Each row is a point on a landscape with many peaks, with its height.
From any point a climber steps to the highest of the 6 points nearest to it. It stops when none of these is higher. Distance is the straight distance between rows; heights are no part of it.
k893: [117 136 194 134 194 135  26 163  86 196  72 120 130 196 125 110  78 157
 129 213  32 128 182 182]  h=323
k745: [139 180 192 128  59 100  75 173 223 100 133  80 103 127 130 133 149  96
 105 108  77 137 102 108]  h=679
k869: [106 113 111 139 181 127 108 142 122 168  95 150 139 165 135 118  99 129
 110 133 102 132 125 161]  h=298
k291: [150 134 134 129  48 145 175 101 101  73 193 121  96  49 111 195 160 153
 171 133 164 116 126 102]  h=518
k335: [138 142 139 143  79 109 110 131 182 107  98  43 120 126 128 115 145 104
 130 126 128 145 111 116]  h=485
k364: [147 126 111 127 107 134 166 109 118 100 157 126 125  87 125 129 148 138
 151 112 161 123 112 104]  h=486
k873: [146 144 135 134  51 146 142 111 133  83 171  87 105  74 115 168 170 132
 153 116 166 132 122  99]  h=552
k447: [128 132 114 135 107 126 164 110 126 110 116  85 138 106 112 122 139 141
 131 125 191 134 132 109]  h=213
k741: [154 107 108 102 102 148 197  94  60  81 184 177 130  87 112 158 147 155
 156 114 192 105 138 108]  h=476
k441: [118 148 150 134 118 115  85 157 178 126  93  99 122 143 148 108 116 107
 104 136  96 138 106 125]  h=496
k938: [138 166 182 140  54  86  70 171 236  88 106  59 100 136 135 120 145  87
 111 129  87 144 126  99]  h=660
k183: [137 137 126 126  83 133 165 111 121  94 162 104 109  69 115 152 151 134
 160 112 167 135 125 107]  h=534
k768: [133 106  93 139 112 139 169 105 113 117 101  65 161 141 114 115 135 155
 142 138 196 131 165 114]  h=340
k577: [125  98 104 108 185 136 148 122  88 144 152 218 126 120 145 124 119 129
 133  97 119 117 122 131]  h=356
k190: [109 167 183 134 151 119  45 184 158 165  73 103 120 158 140 118  95 121
 108 171  70 146 135 142]  h=418
k658: [119 190 170 112 107 105  73 176 184 130 165 164  82  96 138 145 134  89
 102 107  78 138  89 124]  h=296
k94: [117 104 105 148 174 124 123 117 121 139  71 107 151 178 139 103 101 163
 121 146 132 128 145 149]  h=445
k268: [148 145 131 132  41 127 160 103 150  88 155  73 119  88 114 156 161 128
 143 135 169 131 126 101]  h=573
k377: [114 138 131 140 170 134  84 157 134 171 103 151 123 172 130 123 102 124
 105 145  90 127 137 153]  h=295
k64: [138 137 119 135  56 149 180  95 114  77 159  75 115  94 107 160 157 136
 150 144 195 131 146 100]  h=517
k334: [143  62  73  90 175 140 174  98  78 129 143 184 178 133 132 116 135 152
 149 102 175  99 155 130]  h=351
k634: [134 103  98 114 135 149 189 107  88 117 153 162 139 108 122 135 140 153
 148 103 176 110 124 120]  h=307
k67: [143 104 107 113 108 153 195  96  82  86 169 143 130  92 119 149 144 145
 153 124 189 119 126 106]  h=437
k201: [144 157 127 134  38 139 189  89 144  76 131  31 127 110  93 170 167 111
 139 156 190 151 166 108]  h=479
k501: [107 153 144 117 180 126 100 159 115 168 143 185 112 136 146 139 102 106
 103 117  76 131 119 145]  h=358
k707: [122 127 121 145 117 118 120 127 157 129  95  83 130 140 129 116 116 126
 132 123 132 141 122 128]  h=149
k920: [128  93  81 126 166 132 158  99  98 135 116 131 167 158 132  95 125 149
 132 130 169 123 146 130]  h=401
k715: [114 145 175 111 201 142  66 165  89 220 144 193 118 140 123 134  97 110
 100 138  34 129 156 166]  h=411
k258: [130  96  92 135 159 142 151 103 101 144 119 142 153 140 135 111 122 136
 134 125 152 110 131 129]  h=287
k736: [159 112 128 125  39 156 191  85  87  56 197 140 104  71 102 203 160 151
 160 144 194 114 153  98]  h=514
k945: [137 130 119 137  91 140 182  92 131 101 115  44 146 123 109 137 144 145
 141 152 204 129 168 117]  h=174
k249: [127 135 116 135  89 121 162  96 140 117 101  60 147 127 114 119 135 139
 137 143 190 130 162 109]  h=70
k682: [110 129 152 126 206 135  70 161  78 199 106 164 134 180 133 129  88 134
 117 163  54 126 154 173]  h=466
k972: [111 173 170 117 124 113  52 191 167 156 110 130 108 140 134 125 117  99
  93 144  63 135 116 129]  h=583
k165: [113 136 142 142 140 118 100 147 151 138  98 117 121 154 141 107 105 122
 111 142 100 133 118 141]  h=286
k889: [143 163 160 135  52  98 116 138 191  94 146  83  98 101 123 144 161 107
 137 110 105 137  88 112]  h=686
k544: [151 121 121 126  72 147 184  87  86  79 176 119 114  71 107 166 153 145
 161 129 192 115 136 106]  h=498
k606: [134 151 140 121  81 119 138 125 133  88 176 142  89  63 125 167 157 117
 161  90 131 126  76 101]  h=529
k419: [135 156 143 138  44 118 140 118 173  88 130  33 120 108 110 135 167 105
 141 134 148 132 125 101]  h=643
k375: [135 165 150 122 125 124  97 160 164 125 144 149  93 107 139 138 130 105
 117 109  92 134  76 136]  h=515
k824: [109 163 171 111 165 135  78 176 120 185 140 185 105 127 136 125 106 103
 101 131  50 134 117 146]  h=367
k548: [136 142 140 130  66 114 148 124 167 103 123  50 119 101 121 129 148 121
 135 134 156 137 119 105]  h=559
k437: [ 95 130 139 122 208 135  82 146  94 199 115 197 136 165 125 113  89 127
 106 144  58 123 160 176]  h=470
k123: [127 142 128 121 130 125 142 138 134 127 159 173  91  96 145 143 126 119
 133  98 106 128  82 135]  h=301
k940: [143 134 124 135  74 131 155 100 138  87 147  81 123  83 119 144 154 129
 152 124 165 131 117 108]  h=525
k455: [136 139 127 113  95 124 156 113 118 100 170 148 106  64 124 159 149 134
 163  94 143 119  90 108]  h=507
k28: [139 107  97 129 124 149 189  96  90 107 115  92 155 128 105 124 126 148
 140 139 206 115 173 112]  h=414
k421: [113 107 122 137 191 141 111 133  98 170 100 162 144 190 130 120  94 140
 116 143  87 128 145 162]  h=422
k470: [110 170 159 111 134 124  73 173 155 147 152 160  93 108 124 143 120 100
  93 113  75 129  92 140]  h=454
k182: [129 142 124 126 116 133 144 124 135 122 134 130 120 104 132 133 138 118
 136 112 135 125  87 122]  h=404
k819: [139 179 173 126  58  94  84 173 215  91 146  93  84 101 123 135 164  92
 121 105  66 147 101 110]  h=669
k346: [116 103 117 135 203 137 101 136  99 174 108 170 153 182 140 117  89 135
 112 133  78 120 157 169]  h=467
k783: [142  87  88 123 135 147 180  82  79 104 140 123 170 143 119 124 131 155
 146 130 197 109 164 108]  h=373
k475: [111 125 116 146 136 120 114 137 137 142  86  90 146 157 143 107 104 138
 112 142 131 131 128 139]  h=212
k119: [125 134 120 134  90 108 121 124 163 119 108  80 123 119 127 115 137 120
 119 132 132 139 120 119]  h=397
k748: [137 161 151 135  59 116 141 117 179  82 141  70 108  88 119 140 161 118
 139 116 134 138  98 114]  h=670
k968: [128 138 119 136 105 125 147 115 147 117 138 100 125 111 127 113 140 135
 131 116 159 137 116 113]  h=429
k490: [107 124 145 153 189 132  62 138 108 177  63 118 153 201 132 109  78 158
 118 181  75 131 159 178]  h=371
k569: [137  71  69 147 169 121 146  83 110 142  81 109 185 178 135  92 116 161
 134 146 167 118 173 142]  h=561
k514: [121 184 152 122 105 118  94 163 161 117 161 148  76  81 136 150 134  88
 127 110  80 143  77 113]  h=378
k947: [114 109 114 119 172 130 140 125 105 140 141 186 127 124 140 122 126 124
 129 103 128 114 103 126]  h=269
k367: [154 125 105 126  77 159 205  89 105  74 154  97 131 104  94 162 153 144
 148 137 212 127 156 107]  h=474
k866: [150 100  94 124 124 168 193  91  76  97 155 136 147 117 115 134 147 151
 145 132 211 113 157 110]  h=377
k177: [113  78  95 148 186 121 117 107 118 154  58 118 167 190 138  95  94 162
 127 149 133 118 159 152]  h=499
k906: [111 161 149 121 126 119  71 174 157 140 106 125 104 132 139 125 118  99
 109 132  71 139 108 131]  h=547
k756: [129 130 131 126  75 126 153 107 141  91 123  50 133 110 112 130 141 126
 136 131 184 132 126 116]  h=375
k529: [119 140 138 123 140 126 111 151 148 133 135 150 112 107 134 123 119 110
 112 113 105 133  99 129]  h=369
k228: [134 150 158 138  48  94 113 162 211  96 101  36 115 127 126 117 156  99
 131 130 115 145 114 103]  h=646
k402: [135 166 151 130  68  94 101 161 203 105 116  72 101 124 137 122 142  98
 119 119 111 139 109 115]  h=677
k52: [117 104 118 130 200 128 110 125  97 177 118 200 142 171 145 121 108 122
 115 123  93 119 131 160]  h=436
k114: [114 141 136 117 188 134 106 152 102 184 147 213 116 133 134 125 104 107
 110 123  67 123 115 147]  h=402
k357: [126  69  80 121 193 127 141 100  89 145 104 153 182 186 131  86 117 151
 122 129 140 116 150 157]  h=468
k679: [131  86  91  99 179 137 175 113  79 136 163 210 153 134 136 112 124 136
 143 107 152 106 142 124]  h=333
k616: [128 101  92 143 138 135 168  94 108 133 100  87 173 154 123 103 114 157
 135 139 179 123 166 125]  h=482
k290: [148 121 105 125  78 150 198  94 107  74 143  72 143  98 102 155 149 144
 139 148 208 128 154 104]  h=405
k365: [144  47  67 120 193 136 152  93  76 142 127 169 184 162 132  97 144 161
 142 119 168 103 175 126]  h=416
k140: [122 161 180 131  94 105  61 185 209 122  90  74 117 160 141 110 130  98
  93 148  85 152 115 126]  h=617
k854: [118 118 108 150 130 124 131 115 153 139  79  80 146 155 130 111 111 140
 123 143 143 143 129 136]  h=122
k734: [146 148 152 137  44 125 151 111 132  74 196 115 100  48 112 170 170 132
 166 119 154 114 111  96]  h=535
k976: [116 154 142 128 111 107  85 161 182 123 124 124  98 124 142 127 137 100
 108 121  86 151  96 128]  h=594
k157: [149  63  79  92 180 140 173 108  61 122 162 226 163 133 146 116 138 147
 155  96 162  97 151 117]  h=359
k217: [121 130 121 128 140 124 115 142 138 143 123 129 124 131 137 108 113 119
 122 124 113 138  98 139]  h=227
k389: [123 165 170 132  96 112  77 176 194 112 102 103 103 134 139 126 120  99
  98 122  97 149 106 117]  h=637
k861: [106 147 162 141 173 129  62 163 131 173  96 141 130 153 137 118  93 124
 104 153  64 140 137 156]  h=372
k718: [126 157 146 116 100 117 125 144 153 113 172 161  87  78 138 147 144  98
 124  86 105 129  73 116]  h=354
k110: [139 143 123 136  47 134 161 104 150  84 147  55 123  95 105 129 160 130
 143 144 193 142 136 107]  h=500
k121: [102 128 159 141 136 123  75 158 170 145  54 101 132 162 143 114  98 119
 109 162  95 154 128 139]  h=400
k973: [105 154 189 129 192 132  52 181 105 202 104 149 121 167 135 117  95 118
 108 162  39 130 144 163]  h=357
k870: [146  49  74 102 201 135 154  99  67 153 137 205 175 164 151 103 139 152
 140 115 155  88 168 136]  h=390
k366: [142  73  86 113 173 147 180  86  66 117 142 159 172 147 127 115 135 159
 146 121 192 100 173 115]  h=337
k171: [127  66  82 115 202 136 137 106  86 152 121 186 171 167 136  97 115 149
 124 114 136 105 155 141]  h=431
k422: [141 143 123 122  87 124 155 117 132  88 179 132 102  70 121 160 160 126
 151 106 156 116  97 112]  h=567
k24: [114 109 142 138 212 140  86 148  94 186 106 164 144 187 132 125  87 136
 115 148  65 114 161 174]  h=581
k462: [125  93  98 114 206 131 131 134  89 162 144 229 147 162 137 131 105 121
 124 115  91 115 150 143]  h=410
k759: [111 149 139 126 158 119  91 151 130 154 121 158 114 128 139 128 111 105
 109 125  85 145 116 138]  h=366
k369: [124 144 134 137  82 118 136 127 160 111 117  87 116 103 122 123 149 118
 139 130 138 141 107 110]  h=579
k203: [112 167 172 132 150 116  48 175 150 170  90 130 114 147 124 127  98 110
 101 158  72 138 125 147]  h=462
k622: [125 167 129 106 135 125 119 152 144 143 154 174  92  96 144 142 128  95
 114 107  95 135  76 132]  h=326
k284: [128 144 132 131  99 113 140 128 145 100 146 107 107  94 120 133 147 114
 136 112 148 132  99 112]  h=543
k871: [132  79  86 117 176 137 159  95  88 132 138 188 155 143 137 106 117 142
 133 108 148 115 137 131]  h=368
k313: [129 145 133 120 121 120 121 134 154 124 155 138 101 105 136 142 138 121
 132  96 119 140  88 127]  h=464
k117: [119 154 141 122 149 131 110 160 125 144 147 180  90 108 139 136 126 101
 112 106  88 137  90 135]  h=267
k693: [140 150 141 120  76 123 121 134 177  91 147 114 107  79 138 133 150 114
 142 104 119 136  92 114]  h=629
k288: [133 131 107 145 112 125 141 121 133 120 112  89 138 122 131 120 129 133
 127 126 151 131 124 120]  h=205
k668: [127 115 103 130 121 138 173 104 112 105 123 124 140 126 128 125 142 152
 138 117 180 120 132 110]  h=170
k332: [119 113 129 123 209 136 106 146  87 187 128 207 129 160 139 121 103 126
 110 137  69 118 143 164]  h=453
k648: [142  77  75 130 150 140 172  86  83 132 111 122 174 159 119  99 129 165
 141 124 187 119 165 127]  h=483
k993: [140 152 141 133  64 109 129 117 177  82 129  66 116  84 125 131 156 126
 138 119 151 147 117 106]  h=649
k934: [127 128 116 112 176 133 132 145 105 162 146 191 115 117 147 130 114 116
 126 106 100 129 104 133]  h=271
k96: [138 160 150 133  59 111 138 115 160  80 175  79  99  69 124 136 169 121
 146 107 128 133  94 106]  h=654
k188: [128 146 138 139 102 113 113 135 165 118  88  87 113 131 136 114 122 112
 124 133 133 137 107 120]  h=278
k848: [152 141 125 142  29 161 200  87 127  68 139  55 125 111  74 183 160 117
 134 176 202 154 183 122]  h=353
k773: [122  71  85 143 197 129 141  99 104 151  77 127 183 200 133  92 103 166
 123 137 137 110 170 159]  h=526
k359: [142 123 117 119 103 140 172 104  92  86 155 125 136  88 115 148 144 139
 150 118 186 114 127 100]  h=473
k643: [149 140 141 116  60 137 162 104 117  77 189 140  97  34 104 175 157 139
 168 117 164 107 104 103]  h=531
k78: [105 145 180 127 199 139  32 170  98 202 101 144 130 165 123 131  87 139
 116 174  37 130 169 167]  h=380
k30: [141 105  95 125 126 140 188  92  96 108 137 110 150 107 112 126 140 156
 137 113 188 117 151 112]  h=288
k381: [119  98  88 122 151 139 162 101 104 136 111 119 173 140 123 103 118 154
 145 128 185 126 143 121]  h=666
k840: [133 184 177 118  70  93  80 161 205 102 145  99  87 107 131 139 154  97
 113 105  84 143  86 103]  h=672
k294: [141  51  60 117 191 134 166  95  74 139 142 192 179 156 139 101 139 147
 142 113 161  97 163 132]  h=389
k987: [125 136 108 125 131 127 163 113 129 124 141 150 117 103 137 126 135 129
 135  92 148 122 101 111]  h=299
k43: [158  74  77 103 148 142 179 107  62 114 152 194 169 129 139 121 142 155
 148 110 185 100 158 107]  h=281
k719: [131 118 104 124 107 154 198  93  88  88 140 101 148 129 107 138 141 152
 133 136 214 122 165 113]  h=339
k91: [128  79  99 149 191 133 115 103 106 159  75 133 169 210 139 100  95 164
 130 154 112 127 162 176]  h=488
k133: [142  56  68 130 168 123 157  67  93 140  84 112 193 187 132  92 118 176
 140 137 184 114 179 146]  h=576
k153: [116  91 115 125 197 141 122 128  83 174 125 199 150 180 144 119  97 131
 125 113  97 123 152 156]  h=421
k894: [120 134 134 153 124 114 102 147 161 140  68  86 133 156 138 105 108 119
 118 145 119 136 116 135]  h=198
k388: [135 133 124 129 108 127 154 112 126 113 138 125 130  97 122 125 143 134
 147 120 162 123 113 110]  h=392
k574: [105 137 151 123 188 138  77 156 118 181  99 152 127 170 139 126  89 129
 109 152  70 137 145 168]  h=379
k166: [109 135 136 134 164 132 105 141 127 154 126 161 119 139 141 126 110 115
 117 124  96 141 110 144]  h=292
k236: [130 154 141 126  76 109 108 149 181 103 137 104  88 112 136 128 143 112
 123 113 106 144 105 110]  h=662
k130: [141 162 152 128  59 109 121 124 179  98 191 143  84  64 133 165 180 110
 150  84 105 142  70 106]  h=494
k408: [147 147 124 125  52 136 174  94 133  78 142  44 127  87  96 160 164 137
 143 151 184 137 154 110]  h=489
k632: [144 166 157 122  66  99 110 149 186  89 169 115  93  90 125 149 163  89
 133  97 102 143  75 117]  h=626
k505: [127  92  99 109 204 140 163 130  86 150 153 231 151 141 149 119 118 126
 132 106 115  97 129 138]  h=393
k49: [133  79  90 140 169 122 142  96 115 158  88 110 162 170 131 101 115 151
 124 136 165 126 145 153]  h=497
k537: [122 141 117 128 138 122 127 138 138 125 128 156 113 114 136 122 129 111
 118 103 130 123 110 136]  h=279
k703: [108 109 133 130 204 132  92 135  92 188 112 188 148 173 132 115  94 134
 111 138  61 128 151 173]  h=484
k415: [116 108 107 136 174 130 125 122 120 156  94 131 143 164 131 110 104 152
 117 131 117 134 123 150]  h=308
k789: [128 111 116 119 158 126 159 115 101 138 139 165 139 123 132 117 126 136
 131 107 155 119 120 121]  h=206
k344: [157 124 139 138  34 159 194  84 105  58 181  91 119  71  94 202 155 135
 161 161 181 128 155  99]  h=528
k175: [148 104 121 112  75 163 202  87  70  65 193 156 127  62 101 186 156 156
 158 128 192 104 140  96]  h=505
k744: [120 143 135 139 124 123 110 149 169 132 109 109 117 131 143 112 128 116
 115 118 118 138 104 126]  h=338
k806: [146  88  97 100 135 146 193  98  73  93 170 186 149  98 128 145 145 155
 154 109 185  87 136  94]  h=335
k160: [128 113 103 110 146 138 165 112  98 113 160 177 121  99 131 135 133 135
 147 104 169 103  99 107]  h=207
k587: [126 117 107 137 116 128 159 111 129 123  91  58 151 145 119 103 132 153
 143 135 171 126 143 127]  h=218
k794: [106 130 174 142 193 129  49 165 112 193  76 125 130 184 116 109  89 134
 118 178  45 134 159 179]  h=344
k651: [118 108 111 121 181 134 124 122  98 155 123 192 149 156 143 110 106 127
 112 123 117 128 123 143]  h=374
k526: [122 152 135 114 155 121 111 150 139 144 146 166 104 113 147 138 111 109
 114 102  97 129  92 127]  h=272
k386: [138  77  79 137 160 141 167  91  92 137 100 111 188 169 135 102 129 164
 133 146 195 117 179 131]  h=546
k862: [135  68  80 129 189 125 149  95  91 160 105 153 189 187 131  98 120 159
 135 130 153 105 167 150]  h=475
k605: [144 127 109 139  68 152 204  85 115  88 118  36 140 125  92 145 148 142
 137 169 221 147 173 114]  h=223
k395: [ 97 147 166 137 153 125  60 167 148 167  80 120 127 160 141 113  98 130
 107 167  76 148 132 156]  h=394
k109: [151 143 127 135  56 128 167 101 144 100 125  35 124 121 108 136 148 127
 145 145 186 141 152 107]  h=263
k257: [111 105 134 159 146 127  94 142 157 153  63  98 134 179 140 106  96 135
 116 152 115 133 130 147]  h=310
k753: [111 137 161 131 199 138  90 155  98 200 128 197 125 153 131 128  91 107
  99 133  53 128 158 170]  h=441
k150: [145 174 171 123  71 105  91 160 197  98 165 127  71  86 128 149 166  84
 129 100  83 143  82 113]  h=542
k463: [134 127 117 114 138 128 153 127 114 115 164 161 111  87 127 133 140 135
 135 100 134 114  93 117]  h=324
k194: [142 123 116 124 100 138 175 100 112  89 135  82 142 106 106 143 141 149
 149 138 200 119 145 109]  h=370
k826: [103 150 184 128 199 136  53 173 100 212 123 167 116 155 132 126 100 120
  99 165  37 120 166 162]  h=395
k439: [122  82  87 136 185 124 127 121  96 156 101 151 165 186 132 102 113 142
 138 126 127 112 153 152]  h=403
k832: [130  97  81 135 133 151 181  83  93 117 110  83 183 155 110 105 128 162
 139 159 206 115 188 121]  h=508
k997: [141 153 146 133  43 120 160 101 159  73 141  32 123  88 102 157 167 126
 131 146 167 142 141 101]  h=608
k872: [146 159 147 124  48 105 123 122 177  90 183 120  82  63 129 155 170 114
 147  97 115 134  87 100]  h=593
k747: [131 162 165 143  68 104  81 166 215 100 105  54 109 145 132 113 139 108
 111 132 104 141 115 108]  h=653
k202: [126  92  93 130 200 134 141 120  98 151 122 168 146 166 145 103 111 138
 132 115 125 124 133 139]  h=376
k722: [111 148 165 119 173 134  69 172 126 190 110 160 118 154 126 127  96 108
  92 155  60 136 141 155]  h=321
k387: [136 187 180 118  75 106  91 170 193 115 178 150  66  81 131 151 147  80
 122  97  59 141  71 121]  h=633
k728: [118 109 107 143 129 126 146 111 136 129  99  94 148 149 137 109 128 131
 126 131 153 127 140 122]  h=38
k145: [126 100  99 110 160 135 165 112  81 132 151 199 131 120 137 120 128 135
 141  91 138 108 118 113]  h=273
k613: [121  98 100 116 182 123 144 119 102 151 139 190 139 142 132 109 118 135
 124 111 125 115 129 145]  h=332
k103: [154 114 122 129  75 158 196  96  81  67 177 140 132  80  96 179 142 143
 149 139 198 109 143  95]  h=506
k980: [105 161 167 109 192 137  80 172 101 202 146 203 108 128 133 133  97 106
  98 132  55 126 131 147]  h=407
k205: [129 166 159 117  97 110  94 158 179 114 140 129  92 100 138 135 144  90
 116 109  86 147  96 115]  h=618
k669: [113 124 123 141 152 119 128 134 134 141 100 112 143 147 139 117 110 142
 113 133 143 128 119 145]  h=165
k573: [141 164 163 116  76 109 105 144 179 106 180 145  80  79 136 152 164  93
 138  86  84 139  69 112]  h=433
k230: [121  96 114 140 188 124 107 109 115 160  97 145 162 186 141 101  91 142
 117 138 111 123 138 155]  h=396
k814: [144 165 165 130  40  93 101 149 200  93 139  70  98 111 127 128 165  99
 123 108  92 147  85 101]  h=699
k406: [124 135 124 148 108 114 121 135 169 134  82  66 128 137 138 111 121 132
 128 133 141 144 116 130]  h=128
k155: [137  96  74 118 149 145 175  91  88 129 129 147 167 133 124 104 127 154
 145 115 189 106 140 115]  h=355
k621: [104 141 152 123 177 135  91 158 122 169 111 180 118 145 131 131  96  99
  98 137  68 131 121 157]  h=311
k770: [145 127 111 126  95 150 192  95  86  80 149 107 134  93 105 152 142 152
 145 139 198 119 141 108]  h=469
k992: [115 146 158 132 148 125  70 172 149 163 111 144 114 136 135 123 108  99
 100 134  74 139 121 140]  h=481
k399: [106 148 153 140 147 123  72 159 149 156  88 123 124 145 124 121  99 116
  88 149  77 141 128 148]  h=382
k535: [106 135 146 147 169 137  76 153 127 168  87 134 127 172 133 115  89 144
 107 155  81 141 139 160]  h=331
k458: [109 114 120 152 170 130 109 132 128 148  87 122 144 175 131 106 100 143
 113 148 119 145 129 145]  h=343
k633: [116 151 168 150 129 121  62 170 180 140  70  85 115 162 139 113 108 108
 103 152  98 142 118 134]  h=495
k628: [107 154 181 133 172 121  41 175 131 176  70 112 127 180 131 104  97 140
 106 187  61 141 154 157]  h=383
k686: [136  99  92 110 136 140 189  95  83 101 162 154 151 118 125 131 138 152
 155 110 192 108 137 104]  h=336
k611: [148 145 141 131  31 129 172  90 123  70 173  72 110  73  97 171 173 130
 155 145 175 135 145  96]  h=549
k200: [117 107 129 146 194 139  83 133 105 173  81 149 141 198 135 110  95 141
 111 159  77 131 151 182]  h=438
k994: [147 120 123 126  73 147 195  94  87  66 171  97 121  79 105 170 158 147
 147 147 202 117 145 101]  h=493
k787: [118 114 110 134 146 131 150 120 118 128 120 153 135 133 135 121 114 133
 126 121 132 124 113 131]  h=134
k293: [115 173 173 119 146 121  57 183 159 165 120 152 109 135 133 134 108  96
  90 143  63 138 123 130]  h=536
k370: [130 165 175 136  72  99  78 180 212 114 113  73 107 133 136 120 135  95
 110 128  87 154 106 110]  h=661
k484: [130  77  77 127 178 132 154  94  87 142 115 164 177 159 137 102 123 149
 137 124 156 115 157 134]  h=406
k560: [136 159 138 127  93 114 129 132 158 116 156 120  94  78 131 142 151 113
 141  99 116 141  83 121]  h=577
k468: [114 137 155 114 214 135  92 151  74 209 144 215 119 144 133 128  94 113
 100 131  52 120 147 149]  h=435
k27: [114 109 107 141 163 133 131 121 123 152 118 153 148 153 139 102 106 131
 130 113 136 132 123 146]  h=230
k411: [130 148 146 133  63  98 120 127 180 106 108  40 120 119 118 122 158 117
 131 138 147 132 119 108]  h=553
k209: [110 127 109 136 144 132 134 125 130 132 112 134 128 134 129 112 113 136
 129 120 145 128 106 132]  h=114
k482: [118 165 169 120 111 117  66 187 173 144 128 117  92 122 133 127 133  96
  99 131  64 134  97 127]  h=595
k649: [140 151 140 134  75 116 144 121 154  93 169 124 103  75 128 153 161 120
 145 102 134 131  90 106]  h=611
k604: [122  67  86 133 193 121 137 110  95 162 115 170 171 189 147 106 108 143
 119 118 110 112 154 163]  h=417
k798: [119 130 115 132 121 130 137 119 130 125 131 116 118 116 136 129 124 129
 128 110 151 127 101 124]  h=274
k639: [117 114 135 147 174 127  78 135 125 173  59 117 136 193 134 104  90 148
 116 166  82 138 147 177]  h=384
k88: [133  64  86  99 206 128 148 111  69 138 147 224 162 160 148 112 129 139
 139 105 133 110 155 141]  h=381
k865: [118 169 178 130 109 114  55 197 190 127 106  99 101 140 132 123 120  95
  92 142  71 140 116 119]  h=613
k298: [128 172 156 117  66 105 104 160 184 106 156 119  89  99 131 140 158  97
 129 101  82 145  85 114]  h=616
k695: [140 152 146 132  48  99 124 132 181  91 117  65 108 116 124 130 146 109
 131 127 131 146 113 115]  h=650
k524: [112 154 152 108 167 131  95 155 126 160 159 202 105 105 133 138 110  88
 104 113  70 131 116 133]  h=352
k817: [161 121 146 134  20 158 186  92  93  56 204 122 109  51  91 217 155 141
 164 145 183 118 132  94]  h=511

Call two points neighbours if one is among the 6 nearest of the other. Go from one point of each pair to the other, from neighbour to neighbour, staying as high as possible. Name the lowest point that can't be avoided.
k387 / k24 => k783
k814 / k387 => k205
k381 / k133 => k386

Where does a climber stop that starts at each point below?
k43 => k133
k524 => k24
k947 => k24
k679 => k24
k103 => k814
k854 => k133
k669 => k133
k121 => k814
k945 => k814
k789 => k133
